Points on a hilly landscape, in no order, each with its height.
From any point a ball rolls to the lowest of the 2 points nearest to it. It stops when none of these is lower. Distance is the straight distance between rows; heights are no part of it.
Suvof: [116 109 134 148  86 105  92  79  68 121  94 148 147 103 176 166 164 164
 142 133 120  74]  (h 349)
febu: [152 139  88 123  87  91 132  96  67 152 128 128 109 124 159 130 188 195
 116 148  96 117]  (h 624)
Vobu: [135 105 103 102 127 139 111 169  86 149 113 110 121 109 112 111  80 170
  91 120 158 113]  (h 326)
Zit: [ 84 134 136 117  64  66 112 130 137 164 107  89 111  85 116 103 194  86
 109  77  72 138]  (h 874)
Lebil: [140 141 117 117 191 113 135  74 135 103 100 171  90 123 110 171 100 138
 157 130 203 143]  (h 282)
fabif: [167 123 105 133 180 118 141  84 165 114 167 138  99 118 128 202  97 209
 169  95 129 153]  (h 364)
Pulon: [ 68 138 161 142 197 151 124 177 155 147 113  97 142 200 119  96 132 123
 115 104 132 128]  (h 208)
fem: [174 113 140 207 108 150 116  88  77 114 151 142 128 126 149 188 130 149
 159 151 105  81]  (h 219)
div: [140 139  85 154 120 115 169 101 141 104 176 184 139 115 156 136  84 151
 188 136 184 144]  (h 306)
det: [157 154 121 139 205 144 138  99 132 139 113 102  97 147  78 190  73 155
 104  83 138 181]  (h 450)
lup: [109 163 157 125 193 109  98 169 146 139 125 115 150 155  97 149  51  90
 136  64 164 142]  (h 522)
Kesen: [109 130 127 155  68 127 171  70  89 152 173 164 113  87 156 118 172 135
 129 121  64  86]  (h 390)
benof: [ 78 132 146 116 100  94  82 114 108  93 130 145 137 101 129 166 169 102
 119 135  64 125]  (h 399)
Kisef: [135 153 132  69  96 116 139 136 141 162 134 136 164 130 130  73 136  93
  96 150 172 165]  (h 765)
Lil: [156 127 102 130 174 144 128 133 113 123 139 143 110 123 117 150 100 172
 156 123 123 133]  (h 304)
podar: [113  91 150 140  86 145 173 122 128 132  87 149 159  86 152 113 117 130
 140 160 143  82]  (h 436)
Kavi: [158 178 158 135 154 156  86 129 121 128 109 132  98 171  56 175 117 126
  99 116  88 162]  (h 479)
Tabik: [135 129 112 151 114 157 131 171 128 111  60 131 106 125  84  86 102  91
 144 151 135 108]  (h 281)
Tig: [176 158  91 156 165 117 142 141 191 111 112 132 108 134  91 112 115 151
 164  76 166 164]  (h 401)
peb: [134  92 113 201 105 149 139  93  98 113 128 113 157 109 156 139 107 149
 132 142  95  91]  (h 127)
tago: [106 129 118 134 127 130  78 108 119 175 170 101 105  95 105 109 152  81
 129 137 120 146]  (h 781)
mav: [157 100 106 111 163  76 170  89 156  96 177 118 135 159 155 142 109 102
 107 124 139 129]  (h 233)
nilu: [100 116 156 101 123 137 165  83 143  97 158 150 135 115  89 133 160 121
 109 175 102 150]  (h 464)
keb: [190 162  88 212 121 114 158  96 144 141 170 148 135 113 152 170  80 161
 188 127 156 144]  (h 367)
tezi: [131  73 116  98 132 125 135 154 170 111 140 124 156 110 168 116 153 130
 157 137 149 106]  (h 547)
rimu: [ 86 145 147 150 196 154 104 151 119 149 107  73 124 164 107 100 150 134
  74 100  86 115]  (h 307)
zezan: [142 154 123 102 200 116 118 129 150 155 113 146 151 141 145 120  86  77
 150  97 172 114]  (h 557)
mumeg: [139 106 144 189  80 126  85 147  57 149 197 123 129  96 169 136 177 149
 180 157 102 106]  (h 721)
segas: [ 70 163 185 129 133 122  84 152 144 132 138 140 152 158 153 132 140  84
  69 138 101 135]  (h 649)
Repi: [110 151 143 126 110 179  89 152 112 110 163 158  85 125  87 107 132 136
  90 157 135 163]  (h 383)
Zuzis: [112 142 165 146 118 152 130 152 129 114  72 134 107 116 106  72 116  95
  86 157 161 117]  (h 214)
Bomat: [110 140  98 113 158 146 100 166  80 121 109 136 122 142 145 101  75 148
 114 140 186 147]  (h 253)
fidef: [102 159 135 133 161 121 134 136 166  69 158 150 116 146  88 145  76 111
 183  92 129 183]  (h 517)
Tege: [180 118 106 176 125 166  94 122 134 120 176 171 182 106 123 158 101 155
 140 125  81 116]  (h 318)
zini: [111 113 118  93  85 123  82 168 132 113 117  79 158 136 157  87 125 111
 101 103 118  88]  (h 271)
reduv: [152 155 139 132 124 160 102 174  90 108 121 169  92 151  76 140  98 138
  88 131 109 161]  (h 431)
Luku: [185 127 109 160 100 125 166 138 130 149 117 136  98  88 150 100 128 123
 145 144 183 112]  (h 645)
ramir: [109  66 149  92  65 130 163  86 138 146  90 127  74  81 162  97 182 147
 126 117 143  84]  (h 546)
bafof: [147 136 125 136 136 135 106 156 149 116 122 116 127 143  97 132 196 170
 102 112  80 122]  (h 531)
gefa: [ 99 167 153 143  73  94  75 154 119 161  69 106 139 101  79 105 203  89
 128 102  89 156]  (h 846)
maro: [ 61  97 114  65  60 147 128  83 110 129  97 109  82 113 115  93 172 123
 124 122 116 103]  (h 521)
zened: [156 135  98 130 130 105 128  61 113 138 140 119 114 122 134 145 182 171
  73 129  88 111]  (h 594)
Tuv: [140 110 143 117 163 123 143  73 164 136 118 126 131  93  96 158 100 132
 157 134 206 130]  (h 319)
gigob: [ 74 110 169  80 141 144 168 159 120 137  66 102 173 154 107 105  92  95
 117 130 104 161]  (h 365)
tunur: [141 114 159 102 112 127 172 137 146 121  99 109  77 105 160 106 156 132
  94 130 133 100]  (h 568)
sel: [ 94 131 159  95 148 122 180 177 136 117 104 117 184 186  93 124  67 103
 133 124 157 171]  (h 429)
zuko: [178 157  99 161 143 126 149 174 150 110  87 124 137 146 105 114  95  97
 141 110 139 131]  (h 345)
sibik: [114  98 135  81 120 138 156 153 115 151  57  83 130  96 103 108 137 119
 123 139 101 129]  (h 440)
kez: [ 92 109 143 101 134 112  95  86 130 120 105 113 129 119 140 157 126  94
 123 140 123 122]  (h 402)
fiva: [113 104  99 161 105 140  66 122  68 152 166 108 106  91 120 127 152 123
 149 138  93 106]  (h 755)
gezu: [ 81  87 106  52  90 153 136 120  96 139  96  98 118  92  90 119 153 108
 150 114  85  94]  (h 491)
duz: [ 70 170 149  68  85  90  83 122 130 131  94 131 181 160 138 120 178  93
 104 100 106 150]  (h 714)
vopak: [113 135 152  79 157 149 130  83 140 141 112 126 112 138 106 126 135 101
 135 137 171 123]  (h 361)
vakeg: [ 87  92 150  56 140 132 151 126 185 122 134 130 157 139 147  95 163 120
 113 127 117  97]  (h 573)
gugi: [ 92 167 156 129 164 144 125 189 152 145  87 114 117 153 123  86 122 117
 132 121 169 115]  (h 120)
Fopub: [ 99 130 123  85 150 128 121 151 114  91  74 158 124 134 155 114 102 137
 150 153 199 148]  (h 181)
rab: [ 79 123 163 107 135 147  82 148 129 111 166 163  95 110 130 126 130 105
 107 181 156 159]  (h 336)
Zut: [102 137 144 140 153 121 150 180 162  81 149 126 156 169  82 126  52 103
 156  77 166 161]  (h 480)
bulu: [129 161 122 130  77  99  91 150 139 170 125 109 144 119  97  99 180 112
  96 145 102 180]  (h 814)
lole: [ 76 106 158  64 121 152  99 182 168 112  85  86 138 186 153  79 144 104
 125 101 137  98]  (h 191)
lov: [149 116 133 191  73 118 145 122  49 155 172 120 124 114 178 144 176 198
 161 140 138  94]  (h 689)
Nol: [155 138 137 158 144 113 121 157 136  74 189 163  63 136 125 145 117 104
 155 135 117 149]  (h 246)
Rapo: [108 129 148  63 138 103 143 145 156 113 148 148 142 175 176 115 147 133
  85 108 113 129]  (h 596)
Gib: [134 148  99  99 118 127 105 203 117 115 145 118 170 167 141  90  92 100
  95 125 131 125]  (h 338)
Terap: [133 133 135 173 117 115 101 103  73  99 119 161 120 136 188 177 178 159
 156 155  86 104]  (h 291)
maf: [100 159 155  60  88 113 131 117 142 174  69 127 155 132 146  94 157  88
  97 121 142 133]  (h 743)
bik: [176 139  98 172 112  89 115 115  82 144 132 137 140 119 184 169 109 163
 147 164 193 138]  (h 477)
fasi: [121  97 150 120 133 134  85 162 139  77 181 178 105 129 140 149 133  92
 137 155 120 135]  (h 293)
vul: [162 108 132 141 105 113 202 102 109 180 206 140 133 114 179 118 122 143
 101 158 123 126]  (h 296)
sinu: [ 66 159 175  94 111 118  55 148 150 125 151 160 151 156 119 108 186 115
  88 122 108 119]  (h 678)
Let: [ 72 126 179  85 107 133 156 166 140 119  65 102 186 198 121  93 147 123
 125 104 111 113]  (h 277)
Dag: [158 198 145 177 181 155 136 148 158 119 108 147 115 202  91 158 111 115
 133 105 105 192]  (h 532)
Guzaz: [188 140  94 162 163 139 125  97 151 122 165  99  83 148 117 198  66 181
 121  98 118 180]  (h 418)
bor: [125  94 128 137  75 100 155  84 100 129  75 130 156  86 176 132 152 149
 140 123 117  51]  (h 395)
peten: [121 152 185 112 157 112 136 163 162 126 120 154 161 167 157 142 132  95
  89 116 114 133]  (h 621)
nani: [153 138 106 181 172 135 111 134 226 106 130 121 135 116 103 143 151 141
 162  98 171 124]  (h 445)
Mitaf: [203 132  92 187  96 119 129 107 108 137 163 148 138 117 129 181  59 154
 133 139 149 139]  (h 422)
Mibi: [174 120  98 143 106 121 135 118 133 108 144 125 103 153 110 130 176 145
  72 139  81 112]  (h 567)
dero: [150 114 113 107  61 127 144 146 116 181 117 103 104  82 107  80 147 105
 131 157 160 100]  (h 669)
vita: [157 135 119 167 147 136 105 128 187  98 112 120 133 135 102 138 170 130
 142 150 122 135]  (h 483)
mem: [142  98  62 148 152 108 157 103 155  99 173 100 139 145 146 110 122 162
 145 142 158 132]  (h 160)
feki: [126 136 131 124 124 127  83 129 114  98 142 140 186 116 116 137 119 110
 118 150  54 131]  (h 323)
zenon: [129 103 122 180 112 138 101 120 132 123 165 118 180  94 125 134 123 114
 131 140  57  80]  (h 232)
Pali: [154 113 128 130 135  80 164 125 129 155 167 113 132 121 165 138 118 110
  98 142 129 130]  (h 237)
tufu: [112  93 128 137  25 122 127 125  76 165 121 112  75  83 161  98 155  98
 158 128 138  98]  (h 692)
vudud: [178 135  97 197 135 165 118 106 126 155 178 162 167 112 136 187  78 193
 111 137 110 163]  (h 393)
lovun: [161 171 135 126 105 101 106 173 133 149 105 141 171 134 103 102 146 113
  92 166 138 160]  (h 789)
moz: [136 112  80 132 124  92 185  98 190 119 172 122 159 125 156 120  81 142
 188 108 189 156]  (h 245)
kedo: [137 138 114 127 103  99  63 125 110 185 153 103 132 130 105 149 186 111
 131 162 122 166]  (h 805)
Vof: [143 163 151 151 177 160 124 147 145 114 145 129  80 159 133 127 126  78
 145 102 118 126]  (h 305)
nin: [141 119 128 153  81  78 164 105  38 135 122 112 119 130 217 127 178 188
 141 126  87 107]  (h 656)
zulon: [121 128 159 100 164 136 167 159 174 107 162 141 122 113  88 156 107 120
 174 118 113 166]  (h 551)
diso: [121 163 110 133 202 175 156 126 122  94 106 148  93 162 107 104 110 102
 132 116 131 120]  (h 353)
zava: [115 108 114  86 186 128 153 125 126  95 107 158  97 134 127 150  89 160
 150 110 179 153]  (h 243)
nelon: [143 122 117 130  87 120 186  77 100 179 182 104  97 104 158 106 167 136
 125 147 132  94]  (h 344)
Neri: [122  62 131 140 116 139 180 129 125 104 139 131 148  92 163 132  64 148
 148 161 160 116]  (h 478)
Lazog: [ 96  77 103  71 111 149 107 124 120  86 125  84 126 143 134  92 120 123
  93 125 142  78]  (h 327)
mune: [ 90  98 142 104  92 135 165  73 101  93 158 170 112  84 143 127 156 125
 105 168  81 105]  (h 430)
Vukov: [129  70 127  95 126 143 167 125 147 111 172 124 143 101 122 133 121 128
 194 140 136 133]  (h 518)
Telat: [185 109  94 159 114 129 154 110  95 191 110 117 145  90 132 115  97 134
 156 143 169  92]  (h 619)
Bekil: [115 133 102 146 179 155 104  97 106 150 101  75  84 138 111 126 129 152
  88 107 100 122]  (h 392)
sevi: [132 149 121 136 216 168 138  97 136 137  96 108  91 171  63 149  95  96
 141  92 129 138]  (h 398)
mezi: [153 141 110 121 171 145 140 136 145 188 103 146 169  95 145 125  93 125
 147 128 156 104]  (h 585)
Tiv: [116 113 150  77 157 124 119 151 118 139 116  99 113 160 103 130 125 174
  67 115 141 135]  (h 394)
bobim: [173 170 122 171 166 166 126 124 167 108 104 158 138 142 110 165  98 130
 161 114  94 192]  (h 572)

Where does a ball stop that starts at each point below?
mune: mem
Neri: peb
fiva: gugi
tufu: lole
kez: Fopub
Dag: Nol
Mibi: gugi
